Each scene shows the same named points in several views. A view is turned or mirrored, shifted and resized as a whole, has a little noise and may leave points out.
In the rows, zero is written as 128.

Scene 1
View 1
Q941: [153 154 142 139 145 145 114  93 153 150 120 124 113 107 135 108 134 174
 129 110 147 164 108 154 112 148 114 162 151  98 112 137 130 123  92 133
 142 149 105 128 127 139 155 125 115 146]
Q807: [130 113  98 165  92 140 113 130  84 156 115 117 113 173 111  97 149 135
 124 141 151  90 134 106 115 144 169 135 135 101 126 117 132 125 105 141
 162 137  85 161 147 135 105 152 110 144]
Q532: [125 109  98 151 121 124 123 119 138 152 143 106 137 163  96 136 133 169
 107 135 149 102 106 118 123 135 138 144 129 110 119 168 121 110 140 156
 151 142 100 128 138 129 157 113 107 150]
Q331: [140 122  94 147  86 119 103 108 125 139 131 118 114 141 154 110 127 173
 115 131 140 101 128 115 121 136 128 129  91 114 142 126 131 126  94 132
 140 143 124 137 123 129 154 110 114 158]
Q602: [131 103  87 158 130 114 117 109 117 125 127 113 119 153 136 123 117 165
  88 166 126  73 160 113 143 105 144 142 107 130 154 148 114 132 135 151
 147 112 104 137 123 144 118 121 121 151]
Q522: [136 116 104 153 135 127 121 108 122 139 125 112 114 147 124 117 131 163
 105 147 137  99 138 124 129 122 145 147 127 116 135 145 121 129 122 148
 150 125 100 139 133 138 127 124 123 144]
Q640: [138 124 127 153 177 140 125 104 128 138 117 116 113 139 114 114 135 155
 105 148 134 117 143 146 127 113 145 167 158 113 127 154 120 130 138 157
 157 121  87 139 125 148 104 140 121 136]
Q200: [143 131 116 150 134 140 118 108 128 149 115 119 116 138 127 107 135 158
 115 132 142 126 129 133 120 137 134 153 143 107 122 139 125 126 112 146
 149 139  95 144 136 143 132 131 116 144]
Q308: [145 141 141 145 147 135 115 101 135 144 128 114 112 118 134  97 143 176
 139 124 146 138 124 149 103 136 146 145 140 105 123 126 137 129 102 124
 142 138 114 127 122 122 124 125 122 142]
Q425: [141 117  99 156 117 128 111 101 121 138 117 119 112 142 140 111 122 157
 100 141 133 102 140 118 137 123 128 150 115 116 139 136 122 133 111 145
 149 133 103 148 128 146 133 126 122 152]
Q523: [130 118 110 136 113 110 114 115 151 147 163 105 132 137 116 129 133 197
 130 124 153 117 101 129 104 145 137 126 107 112 129 148 133 112 116 131
 133 147 132 107 124 108 172  90 111 154]
Q141: [141 123 121 150 156 121 114  94 127 118 124 121 108 118 155 104 122 181
 110 157 122 104 158 138 123 104 147 135 112 124 152 132 130 138 117 132
 141 113 121 126 108 134 100 121 133 149]
Q608: [132 115 115 150 111 124 111 120 115 139 141 109 116 144 125 102 146 177
 133 135 149  97 128 121 100 138 162 121 113 110 137 119 143 123 101 123
 145 132 122 127 127 114 124 117 116 144]
Q252: [139 126 123 152 142 135 112 109 111 138 114 122 108 134 132  95 140 161
 121 145 135 112 146 133 117 121 156 144 138 108 134 120 133 133 107 133
 151 126 104 143 125 138 103 137 121 143]
Q192: [153 137 105 166  97 151 110 103 111 162  89 132 108 147 140 104 133 127
 100 122 140 121 136 118 143 139 120 171 139 103 124 123 119 129  92 153
 160 144  75 170 145 166 132 153 114 149]
Q435: [136 112 102 150 122 111 110 105 115 123 138 113 114 133 148 106 126 182
 116 154 135  86 147 120 117 116 154 121  93 123 156 127 136 130 107 131
 139 119 126 127 118 122 117 112 122 154]
Q554: [129 102  69 156  69 103 103 114 112 129 142 111 121 160 140 121 123 174
 106 150 138  69 139  96 127 125 148 112  71 125 155 125 133 125 106 136
 134 134 129 137 125 122 144 105 111 160]
Q895: [159 144 119 151 137 144 112  92 140 146 103 127 109 115 149 107 124 153
 103 124 130 141 132 139 140 132 106 176 141 107 126 141 116 137 103 146
 149 135  91 150 128 161 136 137 122 144]
View 2
Q640: [109 144  99 127 126 100 113 148 124 100 157 133 111 160 138 126 117 140
 130 153 146 143 130 149 127 139 124  84 111 162 146 152 133 129  94  73
 126  89 153 127 155 127 132 115  97 136]
Q522: [133 141 106 124 128 111 110 127 145 124 141 124 118 165 147 128 120 133
 127 151 131 139 125 129 123 128 123  92 107 133 129 150 129 126 115  98
 126  87 159 126 152 121 112 121 135 129]
Q602: [138 143 103 109 146 109 102 129 176 138 131 126 110 164 167 128 117 147
 128 147 125 138 110 120 130 120 131  98  98 123 115 162 116 115 138  99
 124  81 174 117 160 108  99 132 149 121]
Q141: [125 149 114 115 145 129 111 142 158 117 137 132  96 163 163 131 104 142
 138 146 141 136 118 130 140 130 125  89 101 151 136 158 108 115 126 100
 122  86 157 119 160 110 119 122 129 115]
Q425: [130 137 112 122 132 119 110 137 142 121 152 123 114 164 152 128 122 131
 130 144 135 142 122 127 122 128 132  93 109 140 136 147 121 123 110  99
 120  89 151 126 150 128 118 124 132 131]
Q435: [138 146 122 127 131 140 116 122 158 128 127 116 100 162 164 129  95 136
 135 146 131 138 122 125 142 131 108  97  99 141 128 151  98 113 140 129
 120  89 151 110 155  98 114 116 142 105]
Q554: [167 130 124 131 128 142 112 100 161 158 115  98 111 165 161 125 108 130
 123 145 112 143 118 105 135 124 104 105  99 106 112 141 101 121 153 149
 114  99 154 112 137 105  96 118 178 111]
Q532: [138 145  88 141 105  85 118 105 130 129 132 111 135 168 126 114 123 125
 105 156 105 137 129 135 124 126 105 105 107 107 125 133 151 130 128 103
 135  98 157 120 137 123 106 114 140 133]
Q308: [115 150 118 144 107 134 128 137 111 102 153 117 108 162 135 127 109 114
 133 150 140 141 144 141 140 145 103  87 114 167 159 136 116 126 103 104
 127 104 127 117 148 119 138 101 107 124]
Q895: [136 149 117 119 110 120 118 150 125 108 172 129 110 163 138 137 144  96
 137 132 145 142 143 117 120 126 158  96 128 143 159 135 117 121  87  88
 122  93 137 126 153 146 118 131 121 139]
Q192: [148 117 132 130 123 125 106 135 124 133 180 115 121 161 150 142 156 117
 135 139 139 159 128 102 102 133 163  90 125 134 140 139 128 134  80  92
 106  91 145 139 138 159 115 129 136 158]
Q252: [123 133 120 133 131 132 111 139 134 118 153 119 108 161 157 131 111 146
 134 151 147 141 121 133 131 141 118  85 105 160 138 151 118 130 108 103
 115  93 146 128 153 122 130 110 122 130]
Q807: [141  95 133 152 137 124  98 115 121 150 161 104 125 170 162 128 131 168
 124 158 137 164 107 123 111 145 108  83  97 142 113 150 141 146 103 116
 102  97 157 148 132 137 118 102 148 151]
View 3
Q602: [128 131 191 156  94 145 105 136 177 120  85 170 142 128 106 153 122  99
 136 130 131 144 117 143  91 129 145 119 122 119 165 100 106  75 111 190
  97 107 152 115 159 146  64 109  65 165]
Q807: [157 140 137 147 157 187 107 158 215 128 112 146 175  94 105  89 111 131
 169 133 124 160 140 146 147 146 176 109 101 119 121 110 137 114 115 173
  72 145 174 117 139 208  99 119 124 126]
Q608: [152 150 136 124 129 126 108 166 178 144 121 153 127 152 132 139 137 130
 159 146 105 165  90 128 133 109 165 105 124 128 143 107 151 128 113 119
  76 152 173 138 124 176  82 136  98 164]
Q425: [144 132 134 151 116 130 120 141 176 135  99 152 143 148 108 129 131 106
 139 142 140 129 110 164 110 130 137 114 129 123 145 107 124  90 113 175
 114 113 134  99 146 168  99 125  83 140]
Q532: [175 140 123 170 108 180 120 169 188 142 140 152 159 175  96 138 108 130
 179 152 123 121  87 145 115 101 179 106 136 147 156  82 115 104 131 177
 129 129 149 170 115 182  74 107  52 186]
Q522: [150 134 138 162  98 139 115 145 178 121 116 154 156 147 108 137 118 119
 148 139 123 127 114 144 102 121 160 120 123 122 155 101 121  82 118 177
 104 123 152 122 131 171  85 121  78 141]
Q640: [147 132 102 182  69 111 125 141 175 103 140 154 170 172 138 119 110 127
 142 127 111 110 124 141  76 123 174 131 120 108 148 102 128  48 118 167
  92 142 169 127  94 192 104 136  95  88]
Q141: [128 139 166 134  87 105 107 133 165 108  99 163 136 144 133 149 129 105
 127 128 110 145 113 129  86 125 142 123 116 113 159 118 126  70 105 154
  85 127 170  99 134 159  77 137  91 139]
Q554: [147 145 187 112 156 148 105 159 180 161  78 147 110 119  99 156 153 108
 141 158 132 170  79 145 149 117 120  94 132 138 152 109 130 143 118 148
  99 121 141 120 178 153  66 114  70 217]
Q941: [184 139  32 170  96  82 147 150 160 144 157 132 140 214 133 115 139 144
 141 164 123  90  92 162 103 105 154 121 144 127 148  88 157  87 132 122
 116 139 136 141  78 191 132 159  96 104]
Q895: [158 127  67 175  96  93 140 133 168 132 117 142 149 172 116 111 130 120
 134 153 140  89 119 185  98 127 133 124 137 121 146 103 128  67 119 167
 124 108 118 102 121 182 134 145  87  93]
Q252: [140 137 126 149 105 108 110 143 170 114 118 151 153 146 139 116 131 121
 141 130 109 140 116 135 103 126 160 120 117 115 139 111 145  80 111 149
  77 144 170 108 118 181  95 144 114 107]
Q308: [161 144  82 147 102  85 124 154 161 131 144 142 140 181 153 128 133 141
 147 143 106 124  85 129 100 112 167 120 130 123 144 104 158  88 122 121
  88 155 167 128  88 192 103 164 107 113]
Q435: [128 144 171 121 111 103 106 143 164 132  98 158 114 147 128 161 143 108
 129 148 115 159  93 120 109 120 138 110 119 122 152 116 132 107 103 137
  85 133 162 113 149 147  72 133  85 168]
Q200: [162 134  92 167 106 126 132 146 177 130 130 145 159 160 119 115 124 126
 153 144 122 113 113 156 105 125 158 119 129 119 142  96 135  82 117 159
 107 134 150 127 113 190 106 138  91 112]
Q523: [178 155 111 135 120 122 122 180 166 162 147 148 115 204 124 162 139 138
 167 171 115 135  47 129 125  84 161  93 146 147 168  86 147 136 132 119
 124 144 149 177 105 169  77 134  55 208]
Q331: [163 141 125 125 144 120 126 155 167 159  94 141 113 154 106 136 152 119
 140 164 138 143  83 157 143 115 124  99 137 135 145 106 139 133 119 139
 118 119 129 120 152 168  93 136  76 175]
View 4
Q640: [140 178 141 130 129 162  95 202 138  88 138  98  43  97 123 142 117  92
 121 157  84 183 120 144  91 130 108 113  98 140 114 111 106 151 180  74
 169  92 142  92 178 115  99 128 176 146]
Q895: [ 92 172 174 129 101 159 124 194 116  93 143  95  94 133  86 123 143 118
 163 170  76 171  83 118  87  97 120  90 125 150  98 132 125 161 171  93
 163  66 145 142 140 133  83  72 145 166]
Q522: [134 157 142 121 165 114 141 167 117 125 127 106  90 103  84 148 135 105
 121 160 110 177 111 149  97 114  99 130 119 131 113 141 105 152 155  80
 159 113 104 105 167 100 114 106 145 151]
Q602: [137 145 125 123 189  60 153 153 101 128 103 133 124  93  77 147 122 124
 136 155 111 178 112 180 114 125  98 170 120 119 128 148 122 128 150 103
 142 117 101  97 130  75 133 123 104 165]
Q308: [145 187 180 142  92 181 113 200 133  78 150 104  60 130 126 145 127  77
 112 173  90 157  85 105  96 102 111  94 124 141 112 115  95 167 146 104
 162 109 126 118 185 127  71 105 186 138]
Q200: [132 167 156 120 127 152 134 188 118 109 143  95  85 112  93 145 147  94
 122 154  92 174  98 125  82 108 110 106 127 142  99 133 101 166 157  76
 168 109 123 118 169 122  91  89 164 149]
Q608: [178 162 149 125 148 123 179 176 111 137 117 126  99 118 102 155 141  60
  82 166 120 131  96 127  95 121 104 149 150 127 127 136  69 163 106  99
 148 164  56  96 198 104  95 109 144 103]
Q192: [ 81 150 176  97 136 151 159 212 106 144 136  58 118 120  48 131 193 126
 144 135  81 182 100 143  39 124 141  95 137 163  85 159 114 159 188  61
 189  73 127 140 134 159  92  51 148 131]
Q554: [164 138 154 111 187  62 217 129  79 168 101 131 161 125  59 149 148  92
 110 164 137 133  85 138 110 114  91 180 176 123 127 174  86 149  93 106
 131 171  33 119 153  93 107  79  79 135]
Q523: [201 172 173 126 132 140 174 127  98 126 145 136 109 129  95 162 111  51
  98 180 130 133  88  84 124  46  53 116 149 124 120 152  59 185  89  90
 115 193  66 123 202  75  70  92 172 174]
Q532: [174 154 140  97 186 128 155 137  97 148 159 113 101  95  56 169 128  81
 114 159 112 195 114 120  98  61  61 114 122 129 110 155  81 173 135  48
 141 166 100 111 183  78 106  94 196 209]
Q331: [143 157 175 121 140 110 189 155  88 144 120 113 140 138  72 139 152  87
 122 172 121 133  74 113  95  91 103 134 169 134 111 168  90 156 108 109
 137 146  64 137 154 117  76  65 113 134]
Q435: [161 159 148 140 156  83 167 166 113 118 105 143 121 122 116 138 120  88
 110 179 122 132  90 142 122 123 106 170 153 117 130 144  96 138 109 138
 141 133  70  98 162 101 104 115  93 117]
Q252: [141 168 144 130 138 138 136 198 129 112 122 103  78 110 120 142 146  96
 105 154  99 155 101 146  86 143 123 138 130 138 120 126  88 148 155 100
 176 108 105  95 171 125 110 116 145 110]
Q141: [141 162 136 134 151  92 135 180 124  94  97 132  89 103 121 135 116 107
 123 171 104 152 100 168 121 142 117 164 130 129 129 128 111 131 146 123
 153 101 105 101 155 103 114 125 103 123]
Q941: [138 193 200 139  64 210 117 191 132  81 166  93  69 151 113 137 132  72
 123 180  85 153  70  71  90  81  93  68 131 150  99 128  90 183 139  93
 157 107 135 146 183 137  53  88 191 159]

In a view up to two points have been moved. Name them for each view, in the order of its rows, or write -.
view 1: Q640, Q141
view 2: Q425
view 3: -
view 4: Q308

Scene 2
View 1
Q36: [125 171 135 127 140  95 110 101 123 132 110 122 123 107 151 175 152 132
 144 117 131 151 159 141 135  96  96 177 132 114 122 136 144 122 153  96
 153 120 148 123 114 119 130 146 101 131]
Q345: [144 157 138 132 126 104 131 100 119 127 121 125 113 130 162 159 149 139
 117 126 103 136 144 126 117 114 103 168 138 137 110 134 156 103 167 118
 152 119 124 122 118 145 131 136 123 136]
Q418: [120 111 150 123 144 107 133 111 120 124 138 141 130 124 153 129 156 108
 111 138 102 125 157 121 131 134 135 159 141 147 132 113 155 108 117  94
 129 132 141 128 125 171 132 106 122 127]
Q323: [128 125 146 120 137 104 137 115 112 125 140 139 111 124 159 126 160 111
 104 146 104 113 138 124 125 126 119 161 139 141 115 131 159  99 131 109
 137 127 141 115 112 148 136 113 121 135]
Q60: [128 123 144 101 150 119 110 115 141 121 138 149 124 136 157 148 130 100
 135 123  94 141 139 132 116 130 135 141 139 146 130  96 144 146 117 118
 126 132 141 119 113 170 142 113 125 122]
Q3: [121 131 141 117 142 107 121 105 128 134 133 143 133 126 157 149 145 115
 133 127 111 151 155 130 130 120 132 153 132 144 126 109 146 121 131  92
 130 136 141 130 124 173 133 118 123 110]
Q353: [114 135 140  96 159 101 102 119 128 134 137 142 118 110 154 145 148  94
 146 130 131 141 127 143 139 112 122 149 121 129 122 115 140 137 112 105
 130 132 170 107  95 123 150 118 103 121]
Q639: [133 145 143 134 137  98 136 108 108 121 123 125 111 113 153 138 165 128
 103 140 112 113 152 124 131 113  99 176 144 125 116 141 165  89 147 104
 146 114 139 118 117 129 132 129 115 149]
Q661: [130 135 141 111 133 109 123 107 124 132 134 142 124 134 167 148 139 123
 133 125 103 150 137 128 123 121 130 146 131 150 120 111 146 120 142 112
 131 135 134 122 119 169 135 116 128 114]
Q696: [127 117 149 116 151 112 123 109 137 118 132 143 131 130 143 141 141 106
 119 130  90 132 157 124 124 133 134 152 148 139 138 102 151 129 117 104
 125 128 139 127 120 172 132 113 122 132]
Q209: [122 145 136 125 128  91 129  99 106 144 129 133 126 119 169 149 160 136
 135 126 132 154 151 131 139 104 113 165 123 139 112 134 151  94 154  91
 143 135 142 127 123 151 128 127 118 108]
Q925: [112 146 132 114 136  95 108  96 126 151 124 137 146 128 170 170 144 129
 165 108 138 187 161 142 140 103 130 150 119 145 121 112 133 125 149  87
 132 144 141 139 124 175 128 125 114  82]
Q351: [110 125 139 105 147  99 112 116 116 141 141 147 121 113 162 138 151 104
 147 132 135 148 134 139 144 113 130 151 119 140 121 120 141 118 120  92
 126 140 163 116 106 147 141 115 109 108]
Q603: [118 139 139 107 148 101 111 116 121 132 132 143 118 115 161 146 149 108
 139 135 124 140 131 139 131 110 122 155 124 132 117 123 144 124 128 105
 137 130 152 112 102 131 142 121 111 123]
Q940: [114  87 153 127 133 108 149 113 107 124 147 150 134 129 157 101 167 102
  97 152  97 119 163 115 137 147 146 150 147 161 128 110 162  79 108  85
 112 143 139 131 136 202 130  91 134 118]
View 2
Q209: [148 119 123 123 127 100  83  97 117 153 114 126 159 106 109 115 130 150
 113 129 126 160  97 120  88 116 118 142 155 139  97 107  94 137 172 109
 127 127 132 161  29 126 173 126 108 128]
Q3: [146 122 138  98 131 106 116 112 136 173 109 134 135 101 114 139 131 141
 135 109  94 116 103 110  94 102 122 138 113 145 122 138 108 152 162 123
 134 147 139 133  70 113 169 148 117 120]
Q353: [133 113 105 146 130  89 112  91 122 142 106 116 129  50 145 130 129  89
 123 129 101 128 112 118 137 113 139  94  96  92 151 175 119 142 147 114
 119 166 157 122  46 129 180 175  95 139]
Q323: [135 100  90 145  89  96 108  92 106 169 112 106 163 101 135 152 155 131
 104 138  97 139  77 107 117 118  96 129 112 121 141 159 112 111 163 100
 156 146 123 159  56  85 161 159  92 130]
Q345: [143 103 128 109  80 109  69 129 114 171 134 108 168 142 134 144 128 136
  97 139 127 156 116 119 119 130 113 161 133 137 116  66 133 106 156  92
 143 115 120 163  52 132 161 151 124 110]
Q661: [143 114 134 100 106 105 104 123 123 175 116 131 141 117 126 151 134 138
 121 117 105 135 107 112 103 120 112 156 111 140 126 107 114 132 149 114
 139 133 136 154  71 120 161 150 122 107]
Q418: [141 106 109 111 107 111 130 100 128 185 109 132 151 113 123 160 153 148
 128 113  85  99  71  97  91 107  98 153  96 149 131 165 110 133 164 118
 155 145 121 148  82  73 155 150 107 117]
Q60: [148 110 142  89 126 108 143 135 142 170 111 135 118  92 142 166 138 113
 146 102  82 104 123 108 111 105 118 135  77 120 161 149 126 145 136 131
 139 170 149 120 100 118 155 175 123 110]
Q36: [140 111 128 126 113 102  47 104 127 147 129  90 146 112 140  91 101 115
  95 139 133 142 119 140 127 139 153 126 135 128  94 103 138 128 171  96
 107 114 133 123   3 145 193 158 118 141]
Q351: [145 119 109 135 144  93 118  89 119 143 100 133 138  52 120 129 135 121
 134 123 101 142 100 108 106 108 122 100 123 109 137 170  88 150 163 123
 121 163 153 146  50 116 173 149  90 143]
Q639: [134  97 102 137  63 108  72  98 104 173 123  88 174 136 141 138 146 139
  79 151 115 144  81 111 122 135 104 146 123 142 113 120 135  96 170  84
 154 120 104 170  36  96 160 152 100 119]
Q603: [138 109 114 130 119  93 103 102 115 149 108 111 145  76 134 136 132 109
 121 130 107 143 106 111 125 118 127 114 113 106 141 143 111 136 147 111
 126 157 149 139  49 125 171 167 101 133]
Q696: [146 110 134  97 119 113 121 123 138 176 109 129 135 111 129 149 138 140
 129 110  90 101 102 103  94 107 117 151  95 144 128 141 122 144 157 124
 141 149 131 127  85 106 163 161 125 107]
Q925: [162 138 159  83 177  96  97 109 148 147 101 150 122  87  98 101 107 151
 148 101 119 141 124 120  72 101 144 130 146 145  90 104  94 178 164 132
  96 138 162 131  44 153 186 127 130 127]
View 3
Q696: [154 107 113 116 100 128 117 113 103  79  92 136 101 130 151 167 122 140
 126 102 104 162 167 109 114 107 168 150 137 121 121 129  92 101 144 119
 114 159 139 139  63 123 152 107 151 138]
Q351: [138 126 146 127  71  89 149 100  67  68 113 159  70 162 132 137 122 155
 107 117  89 147 191 116 110 119 186 179 122 137 158 138 128  95 163  98
 166 134 116 145  76 111 177 123 141 156]
Q418: [157 121 127 111 100 123 109 113  98  78  85 154 100 111 168 159 130 147
 112 103  98 182 164 117 120  95 164 167 134 114 129 139  75  84 150 128
 131 156 128 160  59 143 156 107 155 151]
Q36: [126  86 117 126  70 101 163 135 117  78 109 168 119 176 117  62 172 147
  98  97 107 133 182 112 128 134 141 132 135 140 130 150 157 134  84  91
 152 150 135 132 101 102 133 159 120 117]
Q940: [154 132 143 103 118 123  85 105 101  71  58 170  87  89 193 187 113 164
 108 101  96 202 159 125 108  64 167 202 137 101 132 124  43  60 179 137
 136 148 120 173  23 171 147  72 182 184]
Q3: [142 105 121 118  87 118 122 102  98  75  97 144  92 147 148 144 131 140
 117 104  99 151 176 122 110 106 172 153 136 123 131 122 109 107 143 112
 119 150 131 141  61 119 140 104 150 152]
Q661: [146 102 127 132  99 115 129 104  92  81  96 124 101 145 142 142 123 132
 129  97  98 160 163 114  94  99 157 155 141 136 130 118 109 122 139 110
 122 138 156 141  69 111 150  99 156 153]
Q603: [146 117 133 136  76  98 154 118  74  73 114 149  95 145 129 123 129 142
 111 112  98 157 186 101 120 125 167 157 128 142 149 149 124 107 137 100
 164 137 131 143  97 108 182 133 129 135]
Q353: [152 130 123 131  69  98 160 111  56  70 142 137  86 150 120 163 122 136
 117 127  90 140 198  99 131 144 205 141 118 140 167 162 136  97 157 101
 159 144 129 140 112  86 208 147 113 119]
Q925: [113  88 144 133  77  96 130  83 106  65 104 132  82 217 124 108 137 134
 125 101  93 119 185 142  93 117 170 157 132 138 138  99 149 136 147  94
 107 151 122 113  56  98 103 102 158 178]
Q345: [151  90 122 140 105 115 152 139 116  87  79 151 138 128 140  83 151 133
 121  81 109 184 151 101  96 101 106 143 150 139 110 145 114 140  90 113
 151 130 178 154  89 120 143 129 146 133]
Q323: [158 124 130 125 103 111 137 130  90  78  84 168 105  92 156 134 131 153
 109  97 100 194 158 100 111  92 142 176 137 127 133 152  83  96 132 118
 173 128 151 168  77 136 184 121 149 143]
Q209: [121  97 145 133  94  94 145 115  99  73  85 169  95 164 137  75 149 150
 105  97 103 160 173 121  92 103 134 177 134 135 136 129 133 121 118  97
 159 130 134 140  69 124 128 117 153 166]
View 4
Q60: [164  94 157  98 114 120 148 132 150 170 135  93 118 100 141  89 147 144
 139 161 108 138 173 107 206 147 119 119 157  89 144 129  95 174 122  85
  78 104  91 105 118 108 156 149 111 126]
Q603: [164 106 163 112 108 153 129 140 115 143 150 101 144  72 107  96 153 136
 141 158 119 127 141 129 162 111 129 121 133  92 133 148 122 170  74  70
  96 132 110 130 125 104 124 168 161 120]
Q639: [122  96  94 110 103 149 150 117 144 139 132 114 149  69  30 104 126 136
 106 138 158 144 123 150 119  68 147 133 116 107 103 149 132 157 110  82
  91 126 121 149 131  77 123 193 181 103]
Q940: [156  80 137  90  85  56 186 121 153 133 123 118 134 127  68  96 127 109
 166 138 164 123 179 147 150 133 120  51 176 142 119  64  80 197 196  53
  67  63 110 152  98  29 119 192 110 106]
Q925: [159  73 193 133  59 129  98 107 124 143 140 125  90 112 166  75 123 158
 202 136 131 126 151 167 168  99  60 122 142  79 143 117 116 146  77  81
 173 136  99 130 135  95 144 148 144  68]
Q345: [116  74 104 104  82 159 156 105 171 127 136 119 124  99  68  98 116 156
 106 140 131 153 122 147 140  83 128 162 136  85 124 145 129 143  91  96
 110 137 113 135 162  95 152 166 166  96]
Q661: [152  82 153 104  86 126 151 116 157 132 131 108 114 111 115  88 132 142
 147 155 119 136 154 135 172 122 105 124 163  94 146 117 111 162 106  83
 111 115 108 121 139  86 147 156 134  96]
Q323: [148  92 123 100 103 125 165 126 145 129 136 103 152  95  56 103 141 116
 117 157 135 136 150 132 144 107 151 109 146 114 123 127 112 183 123  70
  73 108 120 138 124  75 120 185 157 119]
Q36: [145  91 131 136  98 181 100 117 116 171 139 115 120  56 102  84 121 164
 141 135 150 142 120 167 141  63 106 159  96  77 107 169 139 131  56  93
 134 168 101 139 134 111 141 168 188  91]
Q3: [172  88 158 122 100 115 127 124 120 179 132 117 115  85 136  81 134 147
 175 134 145 131 158 145 176 118 102 103 132  96 123 123 100 164 119  75
 112 114  92 127 106  91 146 163 130 107]
Q209: [142  71 159 129  60 137 122 107 134 113 139 130 115 108 115  84 124 153
 169 138 142 131 135 181 131  75  84 127 139  95 132 120 129 147  79  72
 160 141 118 148 146  77 129 166 172  72]
Q353: [182 123 181 121 120 144 110 153  93 162 148  91 149  56 130  86 168 134
 151 162 115 121 154 125 180 126 138 113 121  93 132 156 121 179  69  64
  91 129 108 123 105 113 116 158 162 136]
Q418: [157  90 133 102  99  97 162 123 145 160 135 108 129  96  88  95 130 127
 142 143 152 133 163 138 163 122 125  90 151 115 117 104  98 182 151  70
  76  89 102 134 106  71 132 186 129 117]
Q696: [159  85 146 111  96 113 152 117 154 170 130 106 113  98 115  87 132 147
 148 143 139 141 163 129 180 127 115 116 148 100 127 119 103 167 134  86
  92 110  95 122 119  87 156 167 120 109]

In a view up to two points have been moved. Name them for each view, in the order of its rows, or write -.
view 1: Q696
view 2: Q323, Q661
view 3: Q353
view 4: Q3, Q209
